Each row is a point on a landscape with many valleys, with its height.
A ball rolls from a point to the lowest of its 2 nearest points, and stops where none of them is lower. Distance is the straight distance between rows; heights are no part of it.
gen: [ 96 107 104 153 126 104 160  96  72  88 140  77  75 102 166 119 127 132
 107 108 145 107  86  55 156  91 126 109 129 119 139 112 124 136 146  57
 137 147 124 137 121 128 134 107 133 156 125 171  94 138 116 121 148 151
 103 105 111 123]  (h 11.1)
liruz: [108  73 116 114 105 178 121 124 140 205 155 156 164  94 130  77  84 123
 146 171 111  86 112 138  62 138 131 137 165 183  82 122 158 136 120 169
 139 135 111  68 124 123 120 148 131 191 117 154 142 135 146 143 109 143
 136 128 151 108]  (h 24.2)
teb: [101 144 161 189 166 161 134 121  62  73  97  86  96 118 112 105 160 166
 122 114 115  56  94  48 129  55 132 122 144 131 142  80 124 141 182 101
 111 132 130 231 129 105  89 111 147 161 158 163 110 128 110 107 146 188
 129 103 152 127]  (h 21.1)
mogod: [141 114 122 121 156 125 152  73 141  88 110  78 126 114 167 168  94 141
 104 158 132 224 136 158 113 139 125  95 139 115  99 168 150 111 107  76
 125 113 137  75 100 186 101 168 123 145 112 114  78 126 144 128 191 132
 113 165 120 118]  (h 61.6)
Papu: [136 134 150 145 102 110 130 134 177 106 147  80 162 167 173 174 148 160
 122 181 115 163 112 212 131 207  74 153  96 121  99 129 106  94 138 154
 112 107  97 114 133 154 110 122 124 114 141  69 156 108  78 107 112 127
 172 210  92 116]  (h 42.0)
Dalo: [117 156 120 122 157 126 112 119 158  72  94  96 150 179 138 174 185  82
 107 124 123 177 101 167 146 136 113 129 113 144 189 164 112 101 106  92
 110 128 113 143 161 141 111 101  86  62 137  57 143 116  91 134  97 119
 115 128 132 125]  (h 41.9)
lofa: [127 120  80  81 136 161 118 125 162 115  99 123 136 126 114 116 103  73
  59 125 119 187 178 153 128 109 118 121 127 105 106 190 135  48 131 108
 168 132 119  28 173  81  90 146 108 142 111 123 115 120 158 145 147 111
  84 102  99 152]  (h 16.8)
dusu: [175 141 136 129  96 115 166 149  85 161 149  95  87  94  82 105 139 132
 150 103 143  90 142 109 154 104 193  95 107 110 139 110 164 197 150 135
 140 133 109 159  80 138 202 143 119 135 102 121 107  81 131 144 135 171
 137 133 158 124]  (h 47.2)
fivam: [136 106 128  91 105 165 123 111 153 113 134 108 139 119 125 138  93 125
  95 161 141 205 156 164 147 148 185 129 141 112 142 156 142 141  98 102
 151 150 158  40 123 148 106 136 176 128  94 195  90 136 158 131 162  66
  90 130 112 157]  (h 58.8)
Dak: [135  72 118 103 127 175 120  57 139 111 130 109 132  66 123 110  92 127
 122 136 136 192 169 116 112 140 160 114 105 112 140 144 207 175  98 109
 149 127 176 110  92 170 136 188 133 163 104 136  71 147 149 112 177 132
 106 122 137 135]  (h 64.5)
pega: [168 194  96  45 114 124 149 166 129 104 131  97 128 149 134 144 155 137
  98 114 135 190 166 140 151 147 176 106 142  85 154 153 121 128 154 129
 155 158 115 124 140 120 153 105 119  87  88 118 102 126 128 127 148  86
 154 156 104 135]  (h 40.3)
bafo: [138 129 144 105 152 115 102 166  88 151  99 172 119 145  54 124 134 105
  79  81 107 115 165  76 156  74 113 137 111  96 114 109 148  64 129 144
 100 114 137 172 141  92 161 114  83  96 147  89 132 161 161 109  85 149
 113 100 141 155]  (h 31.9)
defeb: [157 122 135 133 121 142 160 143  96 134 131  91  90  73  91 111 157  85
 183  92 122  60 158  72 127  97 176 124  94 145 157 132 189 225 155 135
 129 116  84 136  94 140 181 119 108  96 108 138 162  95 109 124 112 178
 130 121 179  94]  (h 48.7)
Zafe: [112 126 123 150 158 140 145 116 119 111 124 112  96  80 107  99 163  78
 166 103 114  59 119  73 141 105 120 115  89 164 154 130 159 170 133 101
 127 114 108 127 126 132 143 103  82 110 127 160 147 118 119 118  86 171
 104  84 167 117]  (h 50.3)
Tupev: [135 162 183 189 117  91 115 104 124 116 150 121 137 183 155 188 192 220
 177 151  87 139  98 151 140 120 138 143 158 114 126 141  98 168 151 145
 119 126 131 193  91 207 112 111  94  83 128  76  78 126 120 113 178 162
 150 213 139  92]  (h 49.5)
nomok: [141 112 118 106 112 146  91 156 126 148 145 164 111  97 100 109  96 125
  96 128 117 135 162 143 116 139 107 147 120 121 141  85 139  90 104 152
 116 123 132 109 146  62 105 145 172 115 111 211 135 161 166 150 121  50
 140 118 112 177]  (h 31.6)
sal: [138  79 130 125 116 119  91  89 143 150 172 176 116 109 110 140 137 153
 144 150 131 106 133 117 106 146  99 136 104 138 147  85 176  99  93 153
  77 132 135 153 119 169 183 146 125 142 135 110 136 111 110 128 111 125
 152 137 203 163]  (h 22.0)
mepus: [137  73 145 136  84 161 112  85 178 122 156 122 156 127 139 138  91 137
 147 169 136 137 142 184  99 173  92 187 118 154 157 120 164 132  81 154
 103 109 106 110 100 146 149 196 194 146 152  65 171 136  79 117 133 105
 172 183 136 100]  (h 36.2)
dutad: [107 162 127  98 144 151 102 156 173 101 104 161 151 139 112 119 139  95
 154  87  80 118 139 119 120 133 101 152 117 146 106 133 127  91 117 166
 151 134 133 129 166  81 114 145  97 121 159  64 178 111 106 109  95 145
 100 107 121 137]  (h 36.4)
Nezi: [136 102 103 133 132 102 139 157 165 171 117 150 146 116 118 111 116  80
 142 128 161 133 152 139 130 158 118 110 112 164 105 192 143 125 134 115
 161  88 110  41 151 156 138 105  71 107  98 152 151  92 155 170  73 138
  98 105 116 118]  (h 47.0)
bop: [155 141 115 150  92  72 159 140 115 186 145 116  84 142  94 114 140 142
 147 106 132 105 120 129 165 136 124  93  88 117 122 123 154 140 173 156
 159 108 111 130 100 145 185 143 117 129 125  94 139  44 119 154 102 178
 148 162 136 116]  (h 45.0)
tesok: [132 152  79  91 154 130 182 149  69  96 116 108 125 104 148 108 114 122
 100 136 124 130 127  81 130 117 124 102 138 112 104 139 122  89 133  94
 141 157 114 165 153  72 123 114 107 189 121 130 102 158 113 120 121 135
 133 104 102 140]  (h 23.1)
tavum: [ 66  69 116 195 136 139 137  40  89 135 138 148 113  66 134 102  84 164
 138  95 113  75  79  44 128  69 121 127 126 111 118 128 121 145 129 125
 112 128 173 153  87 166 154 111 103 192 122 147  43 173 161 102 163 166
 122 119 164 104]  (h 22.9)
kiv: [107 194 154 136 130 103 133 145 116  94 118 131 130 167 179 190 116 168
 130 103 116 173  91 141 156  96 189 152 195  94 121 126  60 146 115 118
 159 170 161 150 135 133  89 116 156 115 130 131  97 139 137 116 175 130
 117 118  97  99]  (h 47.6)
Pogi: [121 149 158 132 100 107  79 161 129 155 128 212 168 186 124 157 141 155
 113 119 111 136 120 162 153 105 135 148 160 111 110 129  87  95 137 154
 141 147 134 169 163 127 125 130 132 109 166  87 117 121 135 134 112 128
  93 144 104 120]  (h 31.1)
Nel: [111  95 132 160 126 113 135  95 144  98 132  89  99 123 146 142 107 109
 131 146 181 128  96 152 102 182  71 151  90 149 170  93 157 161  95 113
 100 103 145 116 107 138 141 179 200 133 158 126 188 122  83 126 139 114
 158 125 139 153]  (h 27.1)
subo: [102 139 125 157 132 111 143 117 135 105 138  96 101 125 156 143 126 100
 118 138 161 133  76 144 135 157 101 130 120 141 178 109 100 151 124  87
 112 116 127 124 137 111 111 116 166 132 152 163 184 106  84 123 109 130
 133  81 111 141]  (h 22.3)
Lodap: [143 189 130 121 124 122 104 159 160 100 105 111 152 181 130 175 161  97
 122 140 155 152 121 185 161 156 150 136 120 141 187 147  91 140 124 111
 122 111 113 115 150 130 123  95  98  45 130  89 177 101 101 131  85  92
 136 135 109 128]  (h 43.2)
gupo: [131 101  90 102 193 114 159 132 113 132 109 114 113  79  94 109 128 102
 134 115 165  91 153  90 109 150 109  87  96 163 131 156 173 119 129  77
 136  88  99 112 135 123 140 111  71 133  93 197 149 107 154 159  98 113
 105  79 124 152]  (h 41.4)
kof: [103 143 145 179 136 129 145 156  55 135 117 118 114 133 138 100 163 166
 126 118 104  74  96  73 152  67 113 108 133 125 108 103  90 123 188 124
 157 143 125 208 140 106  79 121 130 191 183 140 118 108 128 140 141 205
 117 104 129 146]  (h 15.6)
pof: [150 167  91  32 151 182 105 156 163  87  87 145 150 126  88 108 157  83
  90  88  85 173 208 148 134 112 136 133 119 117 156 146 159  74 117 131
 136 135 105 111 166  86 135 131 102 103 125  81 136 134 131 127 122  89
 113 128 141 159]  (h 35.9)
Ferer: [114 106 107 107 125 123 118 134 147 153 154 155 137 114 128 109 154 130
 110 163 139 128 114 123 109 173  92  77 106 160 157 101 146  91 125 126
 107 137 125 119 152 139 150  96 104 140 109 176 126 119 107 145  86  90
 138  94 154 169]  (h 34.2)
dapiv: [154 121 111 125 125 100 143 146 158 170 122 143 130 111  65 108 102 104
 160 108 145 103 182 138 119 153  95 117  92 130 111 144 189 121 128 144
 158  93 116  69 125 154 165 168  89 113 104 102 175  84 144 164  87 110
 123 141 130 119]  (h 49.7)
Zuge: [ 76 105 126 186 143  75 144 138 106 139 117 121  94 147 143 136 108 143
 103 117 187 118  80 107 112 127 126 148 167 144 103 127  54 142 108  78
  94 120 143 115 138 127 102 117 166 130 126 198 147 187 170 158 129 128
 134  69 106 125]  (h 42.4)
tiv: [147 141 184 188 125  89 124 111 106 111 158 104 152 176 132 170 190 192
 176 156 108 109  88 166 129 142 134 162 130 135 123 129  90 167 136 153
 111 112 106 194 111 158 109 134 140 118 167  90 136 100  90 131 159 160
 163 219 138 102]  (h 50.4)
Zoni: [115 133  77  73 183 147 118 119 177  97  68 108 140  96 107  98 112  72
  79  89 115 142 167  91 137 113  67 133 107 110 103 161 145  59 125 103
 153 133 125  61 171  63  88 160  73 166 123  78 146 130 144 117 129 119
  86  76 110 189]  (h 25.4)
vike: [134  83  63 134 166 117 161 136 138 150 108 148 125 105 138 100 139  70
 131  99 172  99 134  94 136 129 115  92 112 169 119 203 127 109 135  79
 142 103  92  82 150 134 131  75  37 114  81 177 135 120 173 162  54 155
  85  87 125 123]  (h 44.5)
defo: [110 123 114 125 123 107 125 175 120 134 132 137 126 108 133 111 107 158
 104 151 154 124 142 147  93 164 110 126 172 129 113 103 107  91 119 122
 126 126 121 110 150  73 104 133 171 144 107 225 165 180 131 155 119  57
 157 110  98 148]  (h 36.1)
fose: [192 174  89  47 124 178 165 174 135 124 142 119 128 102 135  90 160  94
 162 121 129 135 187 120 136 148 153 101 113 116 121 139 158 128 150 167
 171 158  74 127 130  92 160 103  92 120 116 104 154  95 105 105 104  88
 157 150 136 136]  (h 34.8)
refu: [133 172 144 179 103  83 136 126 108 129 162  70  96 156 165 164 144 146
 166 178 169 104  64 171 126 186 176 140 160 142 154 140  86 213 163 133
 118 112 115 124  95 166 105 102 139 102 134 146 173 104 107 113 124 134
 166 190 122 104]  (h 54.2)
kodo: [133 139 104 122 146 111 160 118 144  88 114 105 111 146 168 175  93 130
 113 153 146 200 157 169 100 152 138 126 184 110  93 177 104  86  92  83
 126 131 123  51 121 149 100 125 134 121  90 157  99 140 156 142 175  80
 100 154  89 115]  (h 60.5)
Bez: [168 119  76  77 159 114 197 163 112 116  99  68  89 121 147  99  88  81
  98 102 173 137 130 118 112 134 138 130 123  97 153 144 109 137 140  86
 151 118 100  97 116  52 142 112 177 140 109 192 185 113 135 140 166  80
 158  55  79 137]  (h 55.2)
tapiv: [113 129 157 162 127 106 124 127 100 145 126 169 148 148 115 132 112 143
 142 122 131 122 114 119 117 103 119 126 149 124  94 129 115 114 121 121
 130 132 153 161 130 142 120 125 116 140 155 112 109 140 146 124 123 151
 133 113 124 107]  (h 26.3)
fina: [122  87 114 117 192 158 116  83 137 113  78 119 133  99 110 118 120 118
  99 128 142 147 153  89 121 121 110 109 117 150 157 125 174 112  82  84
  87 116 161 140 132 133 105 140 111 139 109 159  90 173 166 100 132  91
  95  80 165 154]  (h 47.1)
Fab: [118 103 119 128 149  98 109 158 126 125 115 170 111 157  73 141 159  85
 110  97 128 127 171 113 161 109  73 132  92 123 159 145 144  50 106 135
  89  97 131 145 151 128 189 113  67  67 136  87 142 150 153 150  50 111
 120 122 168 138]  (h 24.3)
pofol: [119 192 165 164 138  95 120 113 101  87 132 113 123 176 193 214 176 197
 155 107 104 162  70 127 173 100 155 161 183  86 130 133  62 155 146 130
 155 151 160 171 110 173  84 114 128 100 125 105  87 138 129 107 165 159
 126 173  99 110]  (h 48.5)
vib: [152 154 147 137  77 116 143 135 186 113 120  56 128 193 153 192 114 136
 106 185 128 197 125 214 159 182 104 155 118 109 113 181  94 124 120 132
  96 125  88  85 106 131  96 129 114 102 120  70 148 147 129  82 134 126
 145 222  81  93]  (h 43.8)
Zot: [145 146 130  68 156 171  93 164 127 120  96 182 135 127  44 134 125  87
  93  91  85 126 194  85 129  95 120 142 118 127 143 110 166  63 104 145
 114 124 143 146 170  83 128 133  93  85 126 109 132 172 169 112  99 103
 103  95 149 141]  (h 36.6)
tugi: [122 152 121 108 126 142 124 190 110 176 134 173 132 133 122  76 134 120
 132 119 120  89 156 118 117 110 108 116 143 138  87  98  96  84 141 186
 151 122  88 151 138  41 120 127 137 163 148 136 196 142 138 143  86 118
 140 120 107 140]  (h 46.5)
bitov: [151 135 196 206 155 144 107 110  83 104  99 144 126 153 110 138 177 123
 179 115 103  75 120 122 136  72 147 129 136 155 155 118 126 177 150 136
 108 108 137 203 113 157 122 134 122  85 164  81 125  90 100 120 138 195
 135 163 182  84]  (h 21.2)
tusig: [133 137 130 151  93  89 123  90 124 140 178  94  89 118 163 164 168 189
 169 188 135 119  69 153 126 184 164 122 134 136 168 124 140 204 146 138
 106 129 125 117 101 221 149  88 118 105 108 135 110 100  98 131 144 129
 160 201 158 139]  (h 53.4)
moru: [147 142  64  96 163 144 185 147 123 116 104  68  89  86 133  92 117  48
 133  88 145 103 127  86 133 117 127 115 116 140 153 168 126 138 130  94
 150 119  70 111 123  67 128  82 134 134 109 171 187 124 145 122 126 145
 125  64 114 135]  (h 53.8)
lezup: [132 115 102  69 109 110 142 139 150 124 119  86  91 122 130  92  93  96
  81 107 165 150 145 136 134 139 130 112 106 103 150  97 128 132 137 110
 145 134 140  70 133  63 145 144 200 153 110 195 158 116 145 126 176  67
 142  56  90 155]  (h 56.4)
vub: [126  69 148 139 127 140 100 118 156 126 179 197 160 126 106 141 131 156
 145 142 115  97 141 147  90 146  74 162 126 149 108 123 150  75  91 154
  75 127 124 146 129 140 159 158 123 130 154  66 108 144  96 134  87 118
 136 177 188 123]  (h 13.7)
nosi: [124 162 145 141 105 128 129 161  89 136  94 128 166 146 131 132 117 121
 120  91 109 144 107 120 153  71 195 100 121 116 108 141 109 151 174 107
 187 151 160 134 138 153 106 101 119 105 132 133  66  96 150 127 173 161
 105  88  97  73]  (h 45.9)
lorod: [ 91 162 153 121 109  90 106 142 142 114 117 111 128 174 160 167 106 137
 107 118 128 184 105 164 155 135 178 140 153  91 135 128  86 165 135 107
 154 145 180 110 148 148 121 131 167  93 134 128 104 118 131 136 178 123
 115 100  88 136]  (h 46.6)
Bik: [115 109  95  86 131 171 104 148 156 146 110 149 135 114 117 102 100  84
  70 112 100 154 160 131 140 128 112 126 120 116 114 125 118  77 122 119
 142 139 131  57 161  51  96 141 152 137 137 166 126 144 162 121 111  94
  95  81  90 156]  (h 24.6)
Kife: [141 157  72  40 130 162 152 192  93 121 138 117 147 101 138  85 134  89
 103  92 115 144 160 102 145  94 172  94 121  86 101 140 119 105 166 138
 163 163 116 144 148  67 139  97 101 164 122  97 110 137 107 106 135 134
 125 103 111 151]  (h 27.9)
kovo: [122  94 137 166 156 122  84 123 131 125 122 204 143 135  72 158 135 121
 122 134 129 115 180 125 111 116  74 153 121 135 154 115 137  67  78 138
  53 102 158 140 156 143 156 119 107  62 126 133 112 189 169 138  82  86
 123 141 176 123]  (h 13.8)
mun: [155  97 104 138 123 139 141  51 169  90 133  87 117 119 168 153  99 156
 115 165 155 208 138 143 108 177 142 132 147 133 144 162 164 160  63 104
 106 113 140  97  93 195 137 175 143 131 119 122 110 152 143 129 170  93
 118 180 129 122]  (h 62.5)
kuvu: [124  91 140 180 125 103 125 107 110 169 155 144 147 163 113 125 122 137
 167 160 146  85 109 155  79 140 113 150 147 167  96 171 110 150  99 141
 101 105  97 118 100 167 155 158 137 115 164  78 150 140 116 136  97 150
 167 191 154  77]  (h 16.3)
Taz: [127 110 139 120 175 125 122  86 129  84  97 138 113 126 112 143  98 164
 108 122 129 136 143  94 104 139  99 143 136 113 137  89 150  98  73  91
  80 105 174 162 137 132 126 163 157 148 108 141 105 199 140 120 175  83
 127 101 135 156]  (h 49.6)
pozu: [152  66 136 114 120 167 118  54 125 102 138 117 123 101 134 128  82 131
 133 141 140 176 152 117  92 140 197 142 171 128 144 142 161 199  90 121
 123 113 149 108  65 181 141 190 167 159  93 140  86 174 139 121 190 120
 131 153 138  97]  (h 63.5)
tof: [144 159 129  72 116  81 123 168 119 139 134 155 137 147 114 134 136 135
 101 126 130 162 157 136 151 146 143 103 138 103 152 108 126  96 135 134
 135 142 138 128 168 117 174  90 123  94 102 165 118 129 116 155 110  74
 146 132 115 144]  (h 38.2)
sisil: [107 115 135 161  79 151 152  81 105 145 139  86 142  70 144  98 107 103
 132  90 117 117  93  89 146  67 151 106  95 113 127 145 184 165 183  99
 181 149 160 106  98 171 145 125  88 135 107 143  60 104 140 104 152 183
  97 116 144  89]  (h 66.4)
modu: [118 137  93 128 154 123 148 118  97  86 125  88  92 118 144 107 124 110
 106 137 144 131  80  80 129 127 111 106 122 143 144 103 106 131 132  80
 119 143 123 149 147  87  98 124 148 158 142 160 141 154  95 112 128 145
 136  81 111 159]  (h 17.5)
maru: [131 108 148 125  99 133 121 118 154 117 114 112 110 109 125 120 105 117
 133 134 121 136 148 156 105 161  84 167  81 137 154  66 165 149 105 160
 131  98 137 135 111 119 146 193 195 154 143  93 202 104  80 118 126 113
 158 129 121 137]  (h 31.7)
taved: [120 118 137 153 165  88 131 139 101  98 105 141  86 145  98 134  91 141
  84 101 143 116 125  85 111 115 105 155 144 112 129  99 108 118  80  97
  66 116 171 178 122 100 141 131 158 122 138 136 141 189 150 125 139 107
 143  98 125 130]  (h 47.5)
zagi: [117 165 172 125  98 132 128 128 133 149 125 133 156 118 152 112 131 164
 138 132  87 152 102 125 148  90 190  84 111 102 101  98 129 183 182 140
 196 164 175 153 122 166 100 107 145 139 132 148  43  97 127 130 208 163
 134  91  98 118]  (h 44.6)
zizu: [ 92 130 120 151 139 120 108 149 122 145 106 142 131 134 135 119 112 115
  97 117 162 109  89 130  85 157 125 131 156 172 111 121  71 125 122 111
  95 113 137 128 167 102  84 116 161 126  92 203 163 162 144 142 108 120
 117  61  93 142]  (h 39.8)
volur: [133 101 102  85 114 147 139 121 141 128 132  95 117 107 110 102  83  94
  93 126 156 175 170 139 136 142 154 126 105 103 116 128 160 142 118  94
 164 129 153  48 105 102 138 147 185 132  90 185 124 114 184 135 169  93
 107  89 104 152]  (h 57.7)
Sunu: [106  56 132 179 133 157 108  95 119 197 143 211 144 140  98 119 112 125
 176 148 137  56  99 129  90 111 136 159 153 170 110 159 102 143 105 174
  84 122 126 141 103 148 148 140 142 146 173  90 130 156 141 133 101 170
 138 145 184  78]  (h 6.8)
kigi: [159 148 141 148 132 130 144  83 120  86 150  87  95 127 177 170 167 152
 157 155 121 154 102 130 113 157 139 127 155 130 163 139 131 177 124 119
 117 140 121 161 121 180 127 129 114 114 105 114  91 129  93 109 156 136
 148 188 135 120]  (h 52.5)
kazab: [122 132 140  73  87 149 135 184 121 204 151 145 122  84 123  79 124 125
 119 106 107  85 148 106 134 118 130 112 114 141 102  63 128 123 151 200
 126 141 103 149 110  44 141 127 158 179 141 166 180 126 137 110 111 129
 122  75 127 156]  (h 49.4)
ril: [161 161  97  78  99 158 132 138 163 126 159 117 124 134 169  93 153  89
 164 134 127 149 137 153 149 152 128 120 114 154 145 134 113 134 127 182
 165 173  74  91 124  89 128 118 115 145 152  70 188  93  80 107  99 112
 134 149 122 132]  (h 37.0)
bog: [130 112 120  96 117 140 119 137 155 148 142 161 151 117 154  95 110 111
 137 173 139 121 134 169  98 180 106 113 132 166 112 123 144 124 120 151
 130 138 103  79 148 127 128 125 138 156 112 153 143 124 116 142  98  97
 138 117 121 138]  (h 30.1)
munep: [101  93 147 154 108 125 115 111 174 115 171 127 172 156 156 166 106 160
 135 169 155 138 124 209 112 172  86 197 129 135 131 112 118  93 100 130
  82 104 109 115 134 154 122 146 163 122 159  97 155 133  67 122 100 110
 164 199 108 124]  (h 39.4)
Nuf: [ 91  76 106 173 165 124 143  73  84 118 119 115 105  83 145 104  94 127
 109 116 146  90  96  49 134  92 110 111 119 132 123 135 160 152 122  91
  91 121 165 146 106 150 124 123 106 177 112 172  68 174 170 102 147 143
 109  98 139 118]  (h 19.0)
Vug: [121  68 143 118  66 159 124  65 128 146 146  90 124  59 138 115 109 110
 121 111 134 164 118  82 136 102 161  97  82 112 158 124 195 172 128  96
 151 151 169 110  80 193 158 147 106 163 102 141  59 107 152 119 167 144
  91  90 155 132]  (h 65.5)
mevuk: [112 156 104  85 162 168 125 135 178 120 104 143 150  89 107  86 103  83
 149 102  89 125 163  97 106 139  83 157 109 119  94 135 155  83 125 149
 165 142 150  89 167  96  85 162  62 170 138  79 147 127 117 118  98 151
  68 104 124 150]  (h 32.1)
razuk: [ 75  87 143 215 128 119 126  39 107 130 144 164  94 107 154 139 155 194
 170 100 107  82  76  65 150  72 114 115 122 112 143 100  95 140 147 129
 101 142 172 185  90 187 160 100 118 151 142 138  55 138 137 105 148 160
 121 115 199 120]  (h 16.4)
limi: [146 161 164 164 137 154 126 146  95 138  97 163 181 176 153 152 155 121
 167 124  92 127  99 133 156  71 148 145 165 126 120 145  85 166 152 159
 168 143 123 173 135 113  61 128 133 136 168  82 127  91 123 111 147 192
  90 154 118  85]  (h 27.8)
nepo: [ 90 102 173 213 130 137 149  87  52 156 139 146 106 103 128 110 158 186
 155 109 102  67  66  68 163  52 122 122 146 112 116  99  99 112 177 132
 132 146 142 208  94 142 117 115 121 189 179 154  94 116 139 132 151 197
 102 136 180 123]  (h 23.0)
kos: [ 94 155 169 130  77  69  99 167 160 160 175 170 126 146 135 117 129 198
 117 157 139 126 126 175 149 159 132 133 145 108 112  81  93 112 147 168
 134 141 151 124 141 122 146 134 181 126 132 177 136 100 111 174 138  93
 145 112 111 159]  (h 43.7)
gukik: [132 126 188 197 150 172  99 117 107 116  92 176 181 180 120 157 172 128
 189 125  82  95  72 142 137  78 129 145 155 147 143 138  91 168 134 152
 125 130 143 187 134 148  76 114 126  89 187  74 130  87 108 114 121 184
  95 147 143  84]  (h 24.9)
dezel: [119 161 183 179 155 150 131 133  60 100  93 123 117 106 110 113 147 128
 139 109 113  63 118  86 121  62 148 104 127 138 138  92 149 171 176 106
 120 115 134 214 138 140 107 112 125  99 142 140 121  98 115 133 141 191
 120  96 168 107]  (h 15.9)
lal: [115  55 126 131 124 187  92 120 142 226 150 205 151 102 100  97  97 121
 171 142 125  54 108 138  68 115 141 162 178 185  83 123 133 125 104 194
 105 129 105 113 114 109 118 146 137 177 143 126 133 166 168 144  99 150
 126 146 178  87]  (h 16.9)
vugid: [162 167  70  10 142 163 144 163 144 117 127 127 126 105 114  89 147  90
 101 101 117 143 197 102 127 121 127 113  95  91 130 124 166  73 155 160
 191 145 100 120 166  54 158 111  93 158 126  93 145 124 111 117 112  99
 146 115 129 179]  (h 31.8)
zipi: [161 123 169 141  99 147 102 140 146 164 165 183 186 166 114 121 131 168
 168 144  69 103 133 165 112 113 102 148 121 138  76 121 145  82 129 177
 143 113 121 160 109 169 136 154 114 135 173  30 113  80 115 137 126 167
 131 190 147 107]  (h 39.6)
tapek: [ 94 125 144 164 120  74 114 153 101 142 138 176 105 144 114 167 110 171
 110  98 160  97 110 103 138 117 123 170 181 108 120 108  61 101  94 123
  74 140 162 132 133 109 125 117 177 101 130 183 145 194 180 149 117 118
 121  87 112 137]  (h 44.8)
donub: [129 135 178 140 100 123  84 158 166 155 153 181 197 175 128 146 126 185
 130 150  53 143 145 199 132 123  90 166 123 125  77 109 116  48 145 166
 134 130 141 163 146 156 118 149 140 118 161  61  94 103 106 153 112 144
 132 187 106 116]  (h 36.0)
loga: [132  93 102  96 197 149 147 116 116 136  74 112 156  83  97 106 104 105
 108 123 148 107 149  80 109 110 127 108 112 145 100 138 180 117 127  88
 133 114 138 125 139 134 120 121  69 147  84 186  97 160 181 122 120 109
  99  74 122 155]  (h 44.4)
zili: [171 141 146 135  81  99 131 138 136 181 178 132 125 162 110 130 148 173
 145 152 104 129 114 168 157 151 121 126  97 114 119 119 158 109 161 194
 142 121 118 150  90 176 166 148 116 133 138  47 134  53 110 140 112 150
 140 189 150 124]  (h 42.6)
pepa: [130 139 105 118 142 156 131 183 106 156 114 167 154 101 119  89 136 112
 137 140 138  74 144 113  69 142 137 116 162 182  98 120 102 122 121 156
 138 124  78 143 159  72  91 109 127 154 108 168 174 163 126 148  89 130
 151 108 120 112]  (h 43.5)
zanu: [128 140  91 122 176 146 150 130 131 105  98  96  87  93 108  99 113  66
 145  84 131  91 134  60 127 114 103 141 101 145 131 135 148 139 111  98
 137 112 123 131 129  74  96 146  94 129 134 123 196 149 139 114 104 163
 114  59 124 133]  (h 52.2)
dulad: [146 144 173 153 125  95 134  88 135  91 149  90 144 159 154 184 146 188
 160 158 118 130 114 178 106 186 127 174 132 124 143 132 114 176  99 139
  88 112 113 165  96 172 143 146 142 105 125  89 121 141  80 112 149 120
 180 235 117 105]  (h 51.5)
sibo: [135 132 155 187 131 104 117  95  95 136 134 167 146 152 108 142 138 149
 161 149 136  85  94 132  95 112 157 131 156 157 116 150 108 172 112 133
 111 116 122 148 117 187 124 114 125  96 135 124 100 143 128 143 134 154
 147 168 150  75]  (h 21.8)
rebo: [118 152 145 104 163 157  94 143 171  78  88 126 154 171 129 159 159  93
 113  89  90 144 133 157 135 105  92 145  91 132 145 143 115  89 110 113
 135 134 126 138 176  97 108 155 126 107 176  30 161 130  80 108 118 148
 104 122 105 135]  (h 39.5)
Bibi: [159 176 122 137  94 105 134 147 171  93 121  50 114 192 159 199 159 116
 108 163 157 167 101 203 167 191 145 152 109 105 174 182  99 166 137 114
 102 101  93 103 115 131 109  96 104  67 114  94 179 115 119  89 110 107
 151 186  99 108]  (h 44.3)
Fale: [134 170 145  74  77 148 109 127 179 153 139 114 139 143 162  89 145 137
 121 149  98 175 139 141 168 107 191  69  94  85 107  93 129 176 194 176
 175 164 159 122 120 147 142 117 136 128 121  96  59  86 111 131 190 148
 142 123 106 134]  (h 43.1)
susim: [148 147 123 163 121  85 167 146  79 133 144  35  94 129 159 137 156 130
 167 167 156 100  96 164  90 156 140 139 159 158 130 139 112 181 153 141
 122 121  72 134  89 119 109 137 176 132 140 134 175 120  83 125 124 126
 207 209 125  93]  (h 55.1)
Pasav: [154 168 107  84  99 124 142 139 167 134 127  75 113 144 167 118 139 118
 100 129 121 202 149 147 172 126 166  66 104  92 139 121 133 164 167 126
 165 160 138 104 123 126 155 119 139 111 103 115  83  97 111 124 177 102
 138 143  81 146]  (h 41.7)
Bove: [ 99 179 171 126  72  82 102 143 153 150 148 142 132 160 143 152 123 189
 131 155 145 139 110 173 159 146 195 124 151  95 122  95  90 177 156 153
 143 146 168 116 127 152 140  97 159 104 107 181 108  88 124 156 160 110
 128 114 110 150]  (h 45.3)
mozi: [101 159 136  95  80  63  96 177 112 153 163 191 117 144 101 142 140 191
  98 121 106 140 151 140 162 128 128 125 160  76 116  96 102  69 135 147
 142 159 144 129 154 113 170 100 158 109 108 180 112 133 144 160 114  90
 126 130 106 168]  (h 40.9)
sidu: [140  88  90 110 171  99 156 137 118 143 121 129 109  98 123 110 123 109
 111 131 175 111 136 101 120 169 100  90 118 154 148 126 134 112 116 105
 105  96  91 114 137 109 140  82 131 129 111 211 171 152 151 131  94  83
 130  73 131 162]  (h 38.3)
fufe: [135 160 126 102 115 135 135 140 150 113 133 109 147 135 156 136  89 124
 112 175 146 196 153 178 120 165 156 113 168 124 107 139 116 129 119 117
 150 147 120  60 132 114  91 126 168 136  95 188 125 139 129 137 164  80
 133 150  88 137]  (h 59.6)
kovi: [115  85 104 166 148 167 109 110 153 124 151 197 158 152 101 143 126 103
 148 131 144 117 155 133 118 135  70 141 110 146 132 148 138  93  72 132
  53 124 148 110 140 142 164 140 115 100 146  77 109 165 145 119  73 106
 120 148 176 126]  (h 1.2)

Where does a ball stop that starts at each point below?
susim: tof
zipi: Sunu
Vug: Sunu
Bibi: lofa
tusig: tof
lezup: Sunu
taved: lofa

For each start below, name every point that the ball comes to, in order.
Taz: fina > loga > gupo > sidu > Ferer > bog > liruz > lal > Sunu
fivam: volur > lezup > Bez > moru > zanu > Zafe > defeb > dusu > bop > zili > zipi > donub > Pogi > tapiv > sibo > kuvu > Sunu
dapiv: bop > zili > zipi > donub > Pogi > tapiv > sibo > kuvu > Sunu
